Points on a hilly landscape, in no order, each with its height.
From any point a climber takes the steepest step (rise divided by distance) to one of its 2 nearest points. It stops when none of these is higher. Distance is the straight distance between rows; heights are no part of it.
j603 h=381: [179 147  68  65 150 136 121 158  93 142 168 186 155  48 117 154 110 133
 123 142 125 155 151 158  82  92 157 169 104 128 135 136 141 168 134 136
 116 158 137 183 173 100  63  76  96 125  85 115  95 115 171]
j334 h=33: [146 131 134 126 119  87 121 103 106 169 164 116 145 111  83 155 114 118
 143 144 143 123 126 110 165 139 147  92 143 121 148 171 102 155 159 129
 183 159 180 151  77 151 108 113 146 135 128  90 118 116 120]
j723 h=294: [127 137 143 166 135  95 135 119 111 102 133 156 101 155 117 114  97 131
 101 126 165 154 128 134  66 109 125 133 161 148 128  92 123 143 206 127
 150 149 155 135 154 155 130  99  81 143 157 149 132  99 112]
j150 h=511: [120 115 199  94 140 152 159  94  93 205 151 129 169 120 126 163 130  91
 138 151 107 125  72  82 214 118  96  70 111 111 136 176 133 120  92 148
  84 129  86  79  98 137 120 132 175 120 127  99 182 148 143]
j816 h=204: [155 135 175 144 126 170 116 102 126 156 214  98 150 101 141 100 119 108
 105 128 153  96 108 107 138 132  91 137 117 151 154 199 176  85 148 136
  69 132 146  58 167  94 157  69 108 139 121 154 166 177 143]
j422 h=159: [138 105 142 142 139 179 122 113 156 120 126 126 120 132  94 105 129 126
 138 111 122 103 142 130 148 123 147 132  97 137 123 133 167 126  94 113
 138 120 135 122 120  71 133 132 135 133 126 139 135 163 139]
j998 h=96: [120 145 100 130 121 110 141 128 128 138 175 146 139  78 113 111 129  79
  86 149 148 132 153 170 137 147  77 103 137 146 148 170 176 109 167 124
  80 130 128  80 154 169 134  44  90 141 121 114 147 122 156]
j289 h=16: [140 125 129 145 108 106  91 104 103 106 106 135 123 171 111 152 157 162
 129 118 150 130 111 105 113 108 167 127 158 135 128  99  88 146 155 113
 192 132 159 193  97 135 125 139 148 125 132 129 107 111 111]
j18 h=391: [138 137 100 111 158 114 126 165 134  89  79 139 106 111 126  94 117 162
 143 121 133 159 117 133  47  97 146 155 124 136 126  89 103 154 134 146
 154 146 187 195 175 149 140  99 108 144 120 142  78 100 129]
j210 h=467: [ 96 114 107 181  70 143 118 107 130 133 118 103 125 191 112  89 131 123
 154 134  93 107  92 119 155 166 143 133  91 132 204 126 116  57  96 135
 125 112 118  94  70 108 193 188 145 117 147 162 151 142 132]
j162 h=655: [130 129 153 189  88 100 140 121 119 163 157 102 128 141 112 104  77 101
 116 143 130 121 109 143 133 147 107  96 140 141 194 144 109  79 195 136
 117 120 144  49 121 161 137  96 100 125 181 153 194 144 112]
j819 h=366: [120 135  97 126 117  92 166 119 145 115  77 110  90 130 139 127 101 104
 163 143 130 147 134 126 104 156 131 128 140  96 136 148 115 125 152 152
 146 117 154 150 141 194 165 126 129 149 113 100  85 112 116]
j350 h=529: [117 151 133 115 116 148 149 154 129 107  98 129 104 142 155 160 137 121
 113 124 121 133 147 142 148 123  82 110 139  93  91 132 133 141  71 122
 110  80  66  97 129 131  97 178 151 123 105  77 132 142 118]
j842 h=88: [105 120 129 157 111 151 105 122  95  97  67 148 114 180 140 144 158 152
 115 100 131 136 120 131 100 122 128 147 137 101 110 110 115 144  70  98
 123  86  84 162  99  81  99 197 169 118 150 123 140 141  90]
j357 h=324: [140 129 106 188  99  63 121 175 126  99  91 119 137 174 172 121  93 116
  68 140 150 131 131 158 105 158 157 118 150 125 128 116 119 117 171 131
 114 117 103 107 172 216  81 174  80 122 148 124 131  95 109]
j710 h=412: [140 146 124 128 160  90 131 191 110  88  53 107 128 129 143 104 119 179
 158 118 120 189  91 127  57 108 130 121 145 133  91 110  92 168 117 128
 165 157 167 193 170 180 142  80 142 138 107 141  76  56 110]
j450 h=317: [117 135 157 151 141 104 128  94 127 116 174 173 118 154 112  89 117 139
 104 103 157 141 124 136  75 115 141 159 170 166 157  84 116 129 228 108
 153 155 143 112 121 123 150 100  76 122 176 183 149 118  97]
j387 h=379: [104 148 148  58 145 196 141 139 118 191 201 149 181 136 105 166 148 131
 102 110 135 118 176  93 192  74  63 108 137 141  94 120 152 140  84 111
  84 123  61  90 100 152  78 137 146 104 121  87 150 157 171]
j257 h=273: [ 98 122 155 111 121 101 142  75 154 125 142 138 111 149 114 107 126 118
 167 141 126 144  93 128 105 169 150 141 180 112 169 101  84 128 187 158
 192 149 143 120  94 149 220 105 139 124 150 137 107 137  99]
j744 h=553: [147 172 137 109 135 103 143 143 128 117 126 147 109 107 132 143 124 115
 102 141 142 145 157 131 125  99  91 110 137 132  90 145 142 158 145 127
 120 122 106 146 181 158  89  94  89 151 123  95 124  98 162]
j593 h=615: [127  87 149 109  92 117 131  66  77 149  98 106 127  99 134 192 143 126
 171 135 102 115  64  87 166 117 119  96 147 106 129 149  89 163 109 125
 152 118 116 136  52 139 132 152 192 139 147  65 145 116  82]
j221 h=496: [126  97 139 173  76 153 141 118 120 162 105 100 117 180 141  99 116 106
 162 122  83 109  66 113 171 161 120  91  98 124 187 135 139  70  76 128
  97 101 109  63  89 106 144 176 159 117 150 147 168 160 106]
j196 h=535: [110  85 158 141  99 180 144 101 120 140  93 129 130 151 137 119 124 121
 149 125  92 111  74 114 162 150 122 107 117 120 140 141 144  95  71 120
  97  91  77  62  97  81 114 181 173 113 150 123 184 163  93]
j861 h=502: [112 174  99 130 132  98 160 148 133 111 132 138 102 100 147 106 123 103
 112 152 140 138 143 144  92 124  68 120 135 136 102 132 172 126 139 132
  72 101  98 110 198 182 123  91  71 156 130 101 124  94 138]
j158 h=409: [147 107 113 168 130 173  57 124 123 132 148 132 142 158  66 108 146 147
 164 132 108  93 149 126 149 130 160 147  93 155 158 113 136 136 103 113
 166 148 157 162  78  57 124 161 130 123 124 172 119 148 160]
j412 h=548: [139  99 168 139 103  95 166  90 116 198 139 113 138 116 125 141  90  83
 168 156 133 118  78 112 170 160 113  76 143 136 170 185 116  93 171 156
 101 118 113  76 106 153 156  89 142 130 164 120 174 129 103]
j72 h=112: [112 156  84 116 114 113 140 161 111 165 211 148 160 107 112 136 131  85
  63 148 140 127 173 156 164 122  97 104 130 156 132 156 158 106 157 114
  75 136 109  64 154 173  92  81  69 126 119 129 154  96 172]
j588 h=28: [ 79  98 167 113 195 174 150  77 162  80  98 114  74  52 140 106  91 130
 145  91  96 141 142  94 114 116 172 162 117 119  74 115 169 108  95 136
 135 101 101 134 178  83 215 103 150 146 118 179 100 130  74]
j820 h=142: [122 118 104 173  91 103 128 125 109 145  98 107 124 165 142 141 138 106
 150 149 110 104  96 131 161 156 123 116 114 123 160 144 109 114  85 113
 130 105 113  92  80 154 115 210 151 118 124  86 147 137 131]
j185 h=505: [155 153  98  93 136 115 138 160 126 147 164 150 143 124 138 159 128 114
  96 136 137 135 175 147 150 101 113 118 105 129 104 130 138 154 126 128
  97 139 109 134 156 138  66 106  82 121  89 111 129 113 187]
j21 h=275: [142 125 145 124 151  91 129 123 129 104 138 145 106 119 100 118 108 143
 126 121 151 158 138 137  81 105 134 138 158 134 145  99 100 158 201 145
 177 160 197 163 140 170 131  87 109 151 143 142  90  92 107]
j201 h=237: [168 130 116  73 148 120 115 152 125 112 132 137 140  64 126 142 142 147
 154 132 133 145 142 121 132 101 136 132 110 115 119 143 114 191 121 148
 158 173 184 220 154 111  79  69 148 138  98  98  63 101 129]
j95 h=54: [127 123 130 155 128  80 144 117 113 160 158 119 130  92  94 121  98  87
 114 149 173 152 168 160 142 154 127 101 166 111 167 156 105 117 217 143
 139 151 188  98 115 180 124  77 125 161 162 125 144 106 118]
j824 h=191: [162 153  99  91 143 100 113 160  97 120 120 103 162  91 156 231 178 155
 125 149 128 114 132 106 170 105 139  98 123  94 109 137  79 202  88 128
 160 143 142 190  97 138  73 141 169 122  82  96 100  92 139]
j643 h=459: [112 173 101 108 170 100 161 194 118 124  87 128 110  82 146 102 131 125
 127 155 127 195 129 138  76 101  61 122 123 140  66 146 132 166 111 150
  87 116  82 142 218 173 137  69  97 149 113 116 101  58 147]
j319 h=295: [ 88 122 156 132 124  94 161  95 151 123 152 145 121 144 121  90 108 116
 145 135 136 146  90 148  88 177 129 140 184 139 172  79  96 108 215 146
 157 138 125  81 120 157 208 102 104 121 169 174 142 130  85]
j74 h=662: [111 112 185  89 123 198 155 109 119 162 125 132 142 148 130 142 149 132
 121 119  87 117 109 112 176 113  88 108 139 113 104 125 134 126  82 132
  83 106  46  65 121 120  83 176 179 115 135  77 189 167 106]
j891 h=128: [ 73 105 172 140 178 216 110 107 171  91 104 145  92 122  89 122 143 150
 146  89 112 110 137 118 141 135 169 177 105 127 108 103 165 105  78 103
 141  83  86 143 117  46 151 145 177 116 147 168 143 156  80]
j840 h=319: [ 81 135 133 135 134 108 162  90 157  90 133 154  96 132 147  74  84 124
 136 122 127 133 112 121  40 168 120 155 183 152 146  70 133 103 171 141
 122 124 112  83 136 137 231 111  74 131 157 192 138 134  91]
j539 h=132: [143 186 101 136 101 114 108 178 115 158 242 121 172 110 113 131 115 110
  55 126 118 116 161 156 164 103  92 106 131 157 147 150 157  76 144 105
  60 132 114  53 142 155  68 124  32 113 118 139 163 119 162]
j641 h=205: [157 160 104  56 141 116 122 163  97 135 151 140 163  80 135 219 160 148
 121 134 114 145 162 100 173  89 125 113 114 105  84 134 100 202  95 133
 151 166 133 203 123 113  58 113 143 110  79 105  97  98 163]
j917 h=327: [176 114 137 103 141 121  98 109 128 146 190 151 135  90  81 128 102 129
 147 121 129 124 156 137 123 108 151 153 126 142 132 144 145 164 177 130
 162 190 206 168 105 103 115  76 126 155 117 128  86 137 130]
j686 h=392: [112 119  85 155  93 108 123 128 151  89  74 128  99 184 139 104 113 112
 132 126 131 117 130 138  81 154 157 143 129 121 128 112 112 108 128 123
 145 116 130 147 121 151 157 177 124 128 120 125  98 129 133]
j362 h=549: [127  79 171  96 136 154 134  77  93 161 111 117 135  74 128 185 159 132
 166 128  91 114  70  92 187 123 116  91 128 110 110 162 119 158  88 152
 126 124 105 132  73 109 131 150 218 122 134  72 168 146  69]
j932 h=44: [138 124 148 148 120  99 127 103 128 157 156 117 126 130  88 123 103 121
 133 140 146 138 142 145 138 143 137 114 143 135 169 139  98 118 189 136
 161 152 186 110  87 153 142 104 124 134 147 119 143 135 126]
j367 h=81: [112 155  98 160 140 108 139 119 143 139 170 141 122  47 123  89 114  92
  86 140 162 137 144 161 114 182  71 130 144 140 155 160 162  76 174 125
  66 139 184  70 161 170 150  29 112 159 139 149 160 135 119]
j702 h=154: [129 107  86 151  80  97 113 138  91 110  71 104 131 158 161 171 164 134
 126 145 126 106  93 132 132 141 140 145 128 119 128 139  80 137  90 112
 139  93 108 135  76 165 110 230 151 124 116  83 128 121 123]
j982 h=609: [128  79 191  80 136 122 163  78 120 194 129 106 127  84 162 168 137 100
 172 138 141 127  78  81 180 139 129  86 166 117 107 195 127 141 141 169
 142 120 123 136 120 130 157  79 176 118 148  86 133 128  79]
j753 h=453: [165 154  97 111 139 110 126 201 116 107  88 125 129 131 167 159 126 152
  96 133 130 144 142 149 126 108 132 135  92 107  76  90  99 167 111 139
 104 120  98 169 195 150  58 139 107 115  81 117 115 106 160]
j266 h=111: [ 82 125 153 136 153 205 117 125 150  77  86 140 101 154 101 116 144 148
 122  97 113 127 154 144 129 102 138 154 117 109  94  96 172 138  61  92
 116  84  87 132 130  54  98 170 153 124 135 138 149 162  92]
j262 h=592: [116 112 164 107 103 182 150 116 112 121  82 129 106 149 146 141 134 131
 123 113  99 142 107 129 142 137  91 113 145  90 105 137 136 125  81 118
  89  73  48  85 118 100 105 185 176 115 138  94 180 167  81]
j839 h=166: [152 119  92 129  94 101 115 166  75  74  40  76 144 128 177 182 176 153
 125 126 118 128 119 143 127 140 116 149 130  90 113 138  73 158  88  99
 139  81 120 154  91 174 127 200 173 126 104  87 106  93 100]
j135 h=427: [174 144  83 129 116 112 118 188 131 122 105 138 162 143 186 134 119 157
  70 129 132 127 142 167 131 123 178 150  91 136 104  60 134 146 145 126
 107 142 107 164 184 147  41 156  71  89 104 126 122 119 162]
j459 h=442: [ 82 142 109 147  99 147  95 111 162 113 132 123 118 184  91  73 142 130
 147 143  96 116 121 139 131 176 157 145 107 127 197 118 104  61 138 147
 154 119 126 111  81  85 239 154 136 124 140 161 129 163 154]
j489 h=232: [148 109 163 141 149 168 127  93 160 132 179  99 125  96 135  82 114 119
 123 105 140  84  97 112 109 137 120 141 100 147 161 160 154  82 166 142
  90 131 157  69 158  72 202  71 112 130 147 185 169 183 118]
j625 h=454: [142 132 103 136 115 137 114 159 131  91  73 124 112 141 127 153 155 131
 135 119 125 125 144 134 123 122 144 132 110 118 104 109 120 165  89 120
 150 115 122 166 133 107  89 174 145 129 105 118 108 133 132]
j606 h=338: [107 137 172  69 128 191 175 124 125 186 193 139 159 117 132 133 166 124
 100 113 145 109 148 101 177  98  64 110 151 150  85 120 175 113  98 118
  69 100  38  68 152 154 112 109 152 117 138  97 148 143 153]
j425 h=344: [142 124 103 157  97  71 139 150 113 104  73 107 110 158 160 135 101 113
 112 152 147 142 121 146 107 167 132 123 154 110 124 141  94 127 159 128
 138 106 130 134 149 220 115 153 116 144 125 112  90  98 112]
j912 h=411: [112 117  69 142 119 130 112 141 166  90  92 146 110 167 117  82 140 135
 126 111 130 124 144 142  67 126 180 155 107 140 143  79 133 123 127 127
 129 140 156 184 145 120 127 165 105 134 122 151  97 129 152]
j397 h=24: [148 129 116 115 111  97 113 123 121 120 127 109 131 114 108 177 150 143
 145 139 139 117 122 103 140 120 149 109 137 125 135 134  93 175 143 126
 194 158 181 192  97 146 108 128 149 137 115  97  91 106 129]
j859 h=98: [109 139 144 163 107 183 106 141 133 112  92 155 109 191 134 119 145 137
  95 107 121 125 135 146 123 107 128 121 135 123 117 103 146 137  65  88
  93  93  79 117 114  70  66 200 136  98 134 110 155 158 110]
j318 h=42: [ 82 113 136 127 174 173 150  84 163  79 104 136  72  84 138  75  93 143
 136  91 106 118 130 102  64 107 149 170 118 150  87  92 178 126 104 124
 117 124 102 114 186  89 216 105 100 144 131 181 118 141 100]
j779 h=425: [163 163  77  87 152 101 146 198  87 141 126 129 157  98 164 176 127 157
  95 143 140 177 144 147 141 101 132 131 114 120  93 119  92 162 143 150
 116 133 109 180 204 163  61  86  88 104  99 122 113  77 168]
j517 h=274: [141 113 138  85 142 131 110 114 156 106 147 128 107  94 105 135 145 159
 162 117 126 129 131 102 130 108 141 132 135 118 123 118 114 169 150 165
 223 184 205 200 120 112 152  62 166 137 121  95  58  90  95]
j668 h=500: [162 123  82 133 125 104 111 151 138 136 129 112 149 126 117 152 131 130
 132 155 124 115 153 158 131 150 165 144 101 131 141 117 120 147 121 120
 145 164 168 185 122 125  74 167 116 118  91 134 113 137 182]
j622 h=175: [153 135 121 142 131 148 115 154 146 142 143 126 141 139 103 121 123 111
 127 132 112 104 153 143 172 116 124 110  87 137 140 138 169 122  69 105
 127 115 130 114 116  79  96 156 107 110 102 135 140 161 172]
j691 h=463: [149 157  95  94 129 111 122 167 118 162 192 143 176 142 122 183 116 136
  79 136 121 139 172 118 168  83 146 112 116 128  87 130 118 145 130 118
 117 138 109 127 109 144  27 149  75  98 101 122 134 103 178]
j990 h=254: [156 144 139  94 147 100 132 141 132 114 123 118 120  89 141 127 142 147
 155 122 141 147 125 104 121  88 117 119 143 116 115 144 105 193 147 147
 195 175 191 201 153 137 114  41 159 145 117 107  62  65  92]
j768 h=545: [120 131 113 189  96 104 105 146 141 128 164 103 138 138 103  68  97 121
  95 144 146 116 151 182 124 154 122 151 128 138 196 115  82  66 195 133
 129 146 206  81 105 162 138 119 105 125 150 171 149 142 149]
j426 h=304: [128 136 181  89 133 161 160 118 132 147 171 147 142 109 127 125 153 122
 108 123 139 119 151 120 160  95  88 115 141 147  79 149 169 136 118 120
 102 116  77 102 158 129 116 115 118 132 116  96 145 141 153]
j365 h=9: [113 111 132 168  86  97 111 104  98 118  87 140 117 206 142 138 147 142
 132 115 147 135  84 110 100 123 144 141 159 118 132 103  80 135 149 106
 156 102 107 160  95 139 129 166 151 114 159 116 122 122 107]
j826 h=299: [156 111 147 101 131 122  86  84 135 144 181 146 133 114  87 136 140 154
 149 128 129 121 124 105 137 114 158 131 152 137 139 125 109 166 189 144
 217 190 202 166  79  91 139  84 153 124 138 114  81 114 107]
j731 h=343: [ 79 147 132 138 152 105 141 103 148  96 133 176 105 160 122  70 119 152
 114 110 155 136 109 128  43 130 140 178 160 151 143  61 129 135 179 129
 140 156 142 129 129 129 202 108  81 137 140 189 120 116 124]
j130 h=342: [114 134 117 115 123 107 169 104 157 120  86 122  87  93 148 112  99  89
 172 129 134 133 155 130 112 165 124 110 128 104 122 160 166  97 135 144
 122 102 130 120 137 155 196  97 139 158 121 113  91 144 124]
j838 h=403: [169 150  69  72 153 123 140 185  90 149 146 155 168  84 153 185 123 169
 121 140 132 159 158 163 125  97 156 155  89 114 107 116 119 181 130 142
 121 159 114 197 178 113  54  91 104 109  87 116  90  98 188]
j271 h=594: [125 130 147 183 118 114 120 113 135 135 188 110 127 122 107  81  94 120
 109 129 146 121 127 155 121 146  95 140 143 144 192 113 101  79 226 124
 127 139 185  59 112 143 163  83  98 130 168 173 176 147 117]
j528 h=160: [147 157 104 169 111 111 109 165 139 153 146 103 160 167 141 133 125 109
 100 146 114  94 142 153 161 136 131  98  95 146 161 123 137 124  77 108
 112 120 115  90 112 117  73 201  91  76 108 130 148 150 156]
j178 h=486: [139 158 119 104 136 146 132 171 127  99  95 137 106 140 142 148 145 136
 105 114 126 133 153 145 126  92 107 124 118 108  77 102 125 165  85 121
 109  99  93 137 160 117  80 156 127 123  90 101 127 132 148]
j551 h=695: [140 102 160  93 110 111 147  75 116 151 114 101 109 100 146 170 134 132
 196 133 135 114  69  96 166 137 127 103 161 111 125 163  87 147 130 156
 178 121 134 138  82 140 163 102 180 136 157  70 117 115  73]
j303 h=422: [130 162 124  63 134 148 128 155 120 179 199 142 188 151  96 175 126 147
  97 118 120 131 174  98 173  64  97 103 125 132  80 137 123 158 110 102
 112 131  79 109  98 153  43 152 105 109 113 102 152 137 172]
j488 h=177: [129 151 160 116 127 158 134 127 109 181 217 113 166 106 137 118 145  86
  97 149 135 114 126 115 170 133  79  99 119 154 155 197 202  80 120 129
  65 115 114  49 149 125 149  70 105 119 118 134 170 144 172]
j918 h=473: [156 129  72 154 125 128  78 157 135 144 123 100 192 160 161 161 144 148
 117 159 109 104 132 153 144 174 195 163  69 136 142  83 129 132 108 113
 150 179 140 173 109 120  59 213 117  97  92 147 130 133 187]
j560 h=373: [ 68 125  69 138 105  99 107 120 144  68  69 132 103 201 157  89 126 139
 116 115 116 146 125 118  85 170 159 174 134 113 139 105  86  67 120 119
 132 114 104 161 102 141 202 195 119 131 131 141  76 108 150]
j90 h=288: [115 131 156 111 139 157 165 101 165 114 132 129 106 102 172  97 111  96
 132 123 122 114 116 109  84 138  96 118 143 141  82 140 191  99 133 117
  91 103  90  84 194 121 187 110  96 156 150 130 145 145 100]
j827 h=196: [119 133 108  99 152 130 145 135 136 148 129 135 119 109 123 162 142  86
 143 134 132 117 151 138 205 149 124 101 108 102 119 162 162 138  55 129
 128 115 117 125 110 109 138 143 154 121  87 107 129 151 168]
j983 h=538: [140  84 180  96 129  92 171  79 133 185 139 123 116 106 147 145 103  91
 169 144 146 132  86 106 155 162 124  94 173 130 138 175 119 112 194 170
 130 129 117 104 136 154 186  66 137 123 175 108 148 127  75]
j628 h=435: [132 156 126 131 176  80 151 199 115 111  59 116 118  98 145  96 104 155
 139 138 130 210 105 134  52 119  93 121 137 135  74 136 110 160 116 134
 111 127 125 152 198 182 135  83 114 157 110 126  98  49 121]
j474 h=77: [102 123 152 144 132 132 120 134  99  78  68 143 109 210 162 119 147 186
 120  71 139 166 118 118  68 109 102 176 164  92  95  99 111 128  81 102
 101  90  72 173 112  79 138 176 159 124 166 163 130 123  74]
j651 h=55: [ 83 123 131 143 132 162 148 110 157  74  79 141  78 147 145  94 104 130
 142  95 116 138 136 116  57 116 131 155 133 119 101  87 159 131  94 116
 140 107 105 129 138  94 188 134 112 140 145 169 110 127  93]
j658 h=3: [118 126 123 164 101  82 104 110  82  97  84 150 140 219 160 134 169 186
 129  88 159 142  81 100  91 123 131 167 156 101 124 101  60  99 123 103
 109 101  90 178  79 113 140 187 160 128 173 121 118 123  99]
j760 h=259: [114 112 149 121 169 174 147  89 180 114 155 107 101  83 149  89 119 110
 128 100 121  98 107  98  87 142 132 134 116 140 110 156 186  73 139 118
  83 130 118  74 194  86 207  87 111 139 138 169 153 172 104]
j65 h=241: [101 112 166  85 161 168 175  99 153 142  97 121 106  72 166 149 135  88
 144 126 135 137 142 100 153 133 126 112 126 108  76 190 201  90  93 156
  99  77  72  94 159 105 172 104 178 138 125 110 125 148 112]
j421 h=156: [145 172 146 141 109 135 111 139 105 171 214 118 176 122 118 105 112 113
  84 144 131  98 142 129 178 103  79  91 112 158 166 163 180  89 121 114
  85 123 117  50 130 130 110  99  70 117 115 137 168 147 164]
j60 h=491: [125  83 191 111 160 159 147  89 107 179 125 117 138 103 123 165 142 106
 169 138 110 119  66  87 205 143 132  90 111 120 134 181 136 120  79 151
 118 127 104  97  95 102 142 157 199 132 130 105 180 151 115]
j69 h=179: [159 139  94 113 113  92 112 178  92  97  77  73 149  93 172 212 192 150
 144 143 124 110 125 133 138 112 126 111 134  89 100 132  70 180  79 122
 156 114 138 178  95 149 109 175 190 134  79  89  93  87 120]
j627 h=368: [124 123 120 132 155 134 124 115 150  92 124 163  93 127 110  82 116 157
 124 106 142 140 120 132  41  95 138 163 126 156 124  77 145 160 146 129
 155 157 167 159 157 119 153  99  86 147 135 176 108 129 130]
j657 h=431: [142 130 102 143 131 124 100 159 128  84  69 145 122 163 149 117 159 155
 112 107 131 133 142 143  87 112 161 144 111 126 101  76 126 147 109 116
 134 128 144 201 171 110  79 162 117 110 112 149 107 123 151]
j832 h=270: [106 109 196  91 163 194 162 111 150 137 128 134 118  94 140 129 148 114
 131 104 131 114 139 110 159 113 119 134 130 120  70 164 175 130 105 129
 109  97  79 109 186  87 143 117 150 140 128 100 145 153 118]
j742 h=215: [118 121 150 114 143 145 162 124 139 151 112 125 114 105 140 145 128  86
 153 126 139 109 135 124 176 151 129  96 114 123 123 184 181 114  94 141
 115 100 108  98 125 110 170 117 163 137 113 102 131 157 143]
j372 h=145: [108 103 127 151 163 208  97 126 167  85 117 138 104 115  75 100 152 140
 150 104 110 103 156 130 137 130 177 165  78 142 126 113 187 111  67 103
 136 109 128 145 118  44 120 142 138 141 123 173 121 162 123]
j100 h=257: [127 137 142 128 137  92 119 121 119  95 110 120 116 143 123 138 134 159
 137 121 140 169 115 124 102 121 156 128 179 115 140 104  64 154 178 154
 208 175 201 181 142 180 145  83 142 146 133 128  72  60  91]
j506 h=528: [157 105  82 132 119 105 104 145 147 119 130 124 144 126 108 111 117 138
 119 150 128 141 151 178  94 152 169 161 100 139 170  98 103 113 171 138
 140 172 205 173 142 143  95 149 107 124 113 146 113 136 167]
j762 h=582: [130 110 213 109 139 195 133  96 114 191 159 128 178 138 108 127 143 129
 131 135  91 125  92  84 189  90 108  90 104 132 113 139 144 120  83 133
  78 125  77  79 110 102  82 157 157 108 127 119 200 169 137]
j416 h=220: [170 148 142  77 134 135  90 150 110 117 140 149 155  88 111 172 149 161
 125 129 113 137 158 102 136  60 126 130 129 122  76 138 118 215 121 123
 167 158 144 194 142  90  48  98 139 133  94 107  82 105 133]
j343 h=430: [119 114  88 173 107 141  85 126 134 132 118 122 137 186  92 123 164 145
 143 133 123  97 134 132 147 147 162 147 110 160 156 111 109 120  90 105
 154 134 132 159  71  82 126 206 141 117 137 145 125 147 157]
j413 h=420: [113 128 105 163  96 137  98 126 158 133 153 102 127 159  92  89 121 126
 150 156 110 117 141 148 155 169 133 147 105 135 203 135 101  79 143 159
 153 140 188 108  78 118 205 149 137 125 133 148 137 162 164]
j496 h=147: [138 140  98 169 100  78 117 157 126 157 126  95 152 173 138 153 114 103
 115 158 125 106 117 143 171 158 149 104 113 124 158 144  93 125 112 119
 128 120 112  85 100 180  85 209 106  92 118 107 152 134 142]
j246 h=67: [104 130 127 168 131  80 143 113 134 133 165 127 116  71 108 105 104  88
 112 145 167 145 149 172 111 174  81 109 165 132 152 137 123  86 205 124
 106 140 182  69 138 191 142  68 110 170 180 138 159 120 110]
j327 h=355: [173  92 126 121 154 159  68 113 146 125 185 151 137 106  56 104 119 147
 157 118 105 109 154 131 128 112 158 173 113 150 144 118 158 151 157 140
 171 180 186 159  94  59 155  97 132 145 124 148  78 146 138]
j569 h=384: [140 105 126 156 162 176  73 106 135 115 171 152 135 155  61  97 154 159
 148 105 122 100 151 127 137 117 163 187  97 164 145 104 155 131 134 117
 155 151 151 156  94  37 160 114 128 128 145 184  94 162 146]
j559 h=316: [114 122 113 136 133 127 174 107 167 112  91 115  84 110 167  97  82  88
 155 117 118 119 144 116  79 164 112  99 126 116 116 128 177  68 118 117
  99 100  98  63 147 138 196 113 114 150 139 131 123 142 114]
j30 h=510: [146 128  90 158 124  99 109 155 145 125 157 133 143 111 108  83  98 121
 102 144 142 137 163 186  96 149 144 168 118 142 176 102  96  86 206 122
 115 163 217 121 127 170  92 124  98 136 131 164 133 127 155]
j941 h=66: [ 78 133 140 156 129 136 129 129 129  76  86 167 105 206 161  96 112 162
 121  81 143 147 119 114  45 105 118 162 158 132  86  76 147 130  95  98
 100 103  91 154 133  82 160 150 110 123 161 193 117 111 105]
j445 h=599: [130 116 159 167  93 109 142 112 109 189 153  92 146 142 124 118  82  99
 153 157 126 109 105 119 177 154 106  79 114 133 205 162 115  88 143 158
 115 123 152  73 103 158 147 115 135 119 157 146 186 151 127]
j83 h=452: [135 114  71 156 106 140  82 154 155 114  77 106 141 176 142 135 165 140
 122 140 110  92 140 147 127 167 188 152  95 145 141  93 117 113  85 111
 133 144 136 171 115 113  88 222 136 109 109 137 115 133 162]

For each start below, name the point where the climber stops.
j365 | j819
j723 | j744
j827 | j744
j686 | j74
j702 | j506
j588 | j622
j257 | j744
j517 | j506
j560 | j74
j998 | j819

Call two points neighbours if one is among the 2 nearest of the other. Go from one point of each pair to the other, from neighbour to neighbour, staying as high as possible. Name the lowest point that can't be avoided.
j551, j162 | j983
j162, j506 | j30
j74, j551 | j60
